The views of a scene show one set of named points, each view turned or mirrored, and shifted as a whole, with a little noise and some points left out.
In the rows, zero is written as 128.

Scene 1
View 1
q_612: [105 136 154 120 116 146 101  99 104 130 115 147 182  79  84 146  83 108
 153 144 169 146  89 154 150  99 161 113 167 128 160 125 125]
q_797: [ 94 152 149 109  96 150 112  79 132 154 119 147 134  88  69 146  49 149
 164 156 159 149 111 123 177  72 160 109 169 147 159 158  94]
q_388: [114 145 106 115 118 128 159 136 168 189 151 160 137 110  86 150  82 161
 151 140 117 160 125 132 187 106 154 115 150 138 213 151 109]
q_904: [111 156 144 130 104 150 104 122 140 149 131 124 141 105  76 146  69 119
 155 153 133 135 121 123 166  96 133 136 151 127 163 119 114]
q_229: [125 159 141 152 100 158 131 162 151 155 147 121 168  97  82 164  85 117
 156 152 138 134 109 122 175 130 109 124 149  92 201 120 133]
q_547: [108 146  82 162 160 137 101 164 125 183 153 122 103 167 119 110 103 107
 146 130  52 133 152 157 140 119 154 152 133 199 141  68 146]
q_788: [ 97 128 182 117 102 143  61  89  96 107 136 127 156  93  71 130  63  76
 143 153 166 128 103 142 149  80 155 133 151 135 121  99 115]
q_337: [119 148  91 148 118 171 138 150 153 194 135 122 126 144 112 125 100 114
 137 151  88 140 148 143 131 123 121 129 149 139 174 106 154]
q_495: [ 88 159 125 117 100 172  97  64 131 172  98 134  99 123  86 123  55 143
 157 162 139 143 126 127 154  73 146 111 175 175 133 139 112]
q_768: [118 156  89 128 103 192 159 150 180 213 133 113 120 141 108 129  90 133
 138 175  92 136 155 125 123 117  95 126 148 112 191 124 157]
q_369: [130 132 132 139 126 166 125 165 111 148 138 128 195  99 108 137 120  78
 131 145 127 140 108 165 118 145 128 122 149  91 179  84 173]
q_973: [111 144 134 134 108 151 116 129 140 160 131 124 145 112  90 140  84 116
 148 153 126 137 122 139 154 100 136 128 157 132 168 115 126]
q_650: [112 158 147 164 127 149  96 139  95 127 112 136 198  89 100 152 105 100
 162 145 159 136  77 163 158 137 144 117 165 110 171  92 138]
q_289: [106 125 125  78 106 118 145 100 171 168 166 161 114 102  67 134  60 144
 140 146 121 161 130 124 179  65 169 122 140 159 181 159  92]
q_886: [123 119 143  83 104 121 170 133 173 160 172 165 164  74  70 147  73 135
 136 141 142 164 107 139 168  92 159 110 136 107 212 154 115]
q_782: [132 159  68 157 141 117 184 199 174 216 166 151 145 130 114 149 117 162
 159 128  75 154 132 153 188 145 137 125 139 137 232 127 140]
View 2
q_788: [ 62 190 108 138 120 182 121 168 138 177  99 193 142  80  88 106  38 142
 118  96 134 131 119 111 195 159 183 113 115 133 131 115 160]
q_229: [ 99 160  92 106 145 175 135 120 143 146 117 160 108  85  71 120 125 152
  81 101 169 118 136 110 121 144 144 118 155 103 110  96 163]
q_369: [ 88 152 113  72 187 165 157 113 110 191 105 176 118 107 102 127 114 153
  84  78 190 155 138  83 114 147 159 120 163 111 133 144 199]
q_973: [ 94 173 104 120 154 164 120 131 147 153 110 151 125  87  75  95  98 131
  95  89 151 124 140 110 128 132 133 134 153 136 135  96 158]
q_289: [105 195 132 156 130 180 113 157 165 150 103 132 181 108  81  27  91 103
  98  59 136 119 131 165 111 122 113 136 150 155 144  86 136]
q_782: [124 176 102 101 222 143 146 108 158 159 122  97 117 122 115  83 174 126
  48  29 190 133 160 131  53 132  78 128 215 148 142  95 142]
q_768: [124 136 108 100 175 153 125  90 143 138 148 115 125  92  53 113 129 139
  85  95 163  93 144 115  60  97 115 162 155 142 157 103 163]
q_337: [109 155  96 103 196 149 134 109 143 160 140 130 112  95  68 128 112 140
  85  76 164 104 143 106  89 114 123 147 148 158 164 105 157]
q_547: [ 96 186  62 117 238 147 132 145 168 181 154 131  91  96  82 163  90 149
  72  35 166  86 133  99 108 131 132 132 147 212 179 101 121]
q_797: [ 93 202 124 161 109 157  99 140 157 135  96 136 150  80  79  41  73 110
 126  98 110 144 154 130 159 141 138 138 160 141 129  87 157]
q_886: [105 185 146 128 134 185 137 135 143 167  85 146 183 124 100  26 121 111
  85  55 169 146 134 163 104 128 108 121 166 107 119 104 166]
q_904: [ 96 180  93 131 131 166 117 140 153 143 108 147 126  84  82  96  98 130
 101  95 144 117 135 118 146 146 137 131 151 124 122  92 153]
q_650: [ 78 185 100 101 161 158 134 125 125 176  84 172 108  87 115 115 105 145
  93  86 165 180 154  69 168 175 163 111 181 114 102 129 189]
q_612: [ 78 190 113 126 125 161 113 133 133 157  88 174 129  80 105  83  75 133
 117 106 128 169 147  88 187 168 168 113 159 117 110 115 182]
View 3
q_886: [190  84  72 152 113 142  99 113 125 107 181 141 151 105 142 168 153 129
 151 131 187 149 156 159  99 124 160 103 120 154 151 194 121]
q_788: [140 147 117  87 142 122 120 130 114 119 165 185 125 108 154 201 156 213
 112  99 145 179  77 134 133  86 164 105  95 131  83 143 126]
q_388: [148  75  69 189  97 145 130 111 134 115 172 141 134 116 137 160 144 108
 167 113 154 152 156 136 102 138 137  89  95 126 145 166 129]
q_369: [146 200  99  90 112 150 120  89 115 116 199 124 156  48 140 195 143 127
 147  92 172 135 125 148 136 168 109 123  93 110  91 156 130]
q_650: [132 182  83  83 140 131 135 115 102 106 186 166 157  57 134 201 145 152
 174  95 166 165  93 104 141 143 118 117  73 119 116 161 136]
q_782: [122 124  57 192  64 172 134  80 136 120 163  96 141  96 133 170 121  63
 197  90 157 112 194 137  97 187 115  99  77  96 159 164 132]
q_973: [141 126  97 139 112 153 135 111 131 118 175 151 118 102 137 174 153 144
 136  97 130 159 115 133 120 131 136 103  83 110 103 150 123]
q_495: [119  67 115 171 112 137 156 124 122 110 190 194 100 123 152 160 177 154
 126  91  95 201  88 120 129 105 127  73  83 107  83 115 128]
q_797: [144  67  87 159 139 130 144 132 113 102 182 196 122 127 140 165 167 161
 145 109 138 199 102 111 122  97 146  87  94 140 115 149 128]
q_612: [143 143  89  92 160 130 139 128 101 104 184 191 137  85 135 187 159 176
 151  99 151 194  82 107 137 110 133 109  84 134 106 158 138]
q_904: [145 115  89 134 128 157 134 115 134 117 176 158 112 112 129 170 157 157
 138  99 134 174 101 122 116 122 136 106  75 115 104 159 123]
q_768: [156 116 102 176  85 189 141  86 140 119 201 116 111  97 133 140 163  79
 126  86 121 145 134 165 121 176  92 104  89  89  79 145 117]
q_337: [128 140 110 162  78 170 148  84 139 122 183 120 119  97 143 174 146 107
 131  85 119 136 138 161 125 165 109 101  83  86  80 134 122]
View 4
q_495: [132 124 163 160 147 139 103 114 183 121 133 142 202 108 182 136 122 159
 121 115 147 101 181  91 154 122  92 114  96 113 131 192 132]
q_229: [143 135 108 151 129 102 141 111 121 140  71 142 165 109 124 143 154 140
 173 140 153 117 145  60 147 133 128  83 136 123 102 125 175]
q_886: [140 131  92  93 144 164  92 132 127 138  37 157 218 141 161 144 176 185
 147 128 177 120 139  93 156 149 143 125 168 140 131 175 145]
q_388: [130 132 127 107 137 171  80 113 133 151  54 147 200 132 155 129 173 173
 149 146 141 107 146  92 114 147 155 116 142 133 124 162 128]
q_289: [128 116 121 106 145 166  93 131 141 131  58 154 222 137 176 139 170 201
 138 115 171 119 157 105 153 144 128 128 147 127 140 210 136]
q_547: [ 98  81 130 150  98 124  98 131  99 178 113 132 165  62  88 120 114 140
 172 111  88 143 159  94  88 134  77 100 141  73 180 165 120]
q_612: [149 144 121 123 121 100 138 105 182  96  77 174 179  91 170 126 127 152
 161 109 170  89 177  37 194 101 115 110 128 158 118 122 157]
q_337: [113 118 110 154 136 143  89 121 115 182 106 132 170  99 100 138 141 127
 164 147 122 116 149  97 116 137 106  85 129 107 122 143 139]
q_904: [144 132 127 141 131 116 134 106 143 123  89 149 182 111 156 137 143 164
 156 125 167 109 160  63 150 128 115 102 125 120 120 159 158]
q_369: [125 134  62 133 125 105 112 137 121 166  75 166 159  86  92 132 122 105
 188 132 134 106 147  62 176 114 123  86 151 151 115  84 161]
q_768: [118 137 111 174 162 150  87 125 115 192 105 124 182 128 100 149 142 114
 159 168 130 114 138 110 114 148 130  77 110 104  94 147 149]

Which points are out of place in each view (at most two, in the order of its rows)? Write none if all are in place.
view 1 | q_612, q_229
view 2 | none
view 3 | none
view 4 | q_886
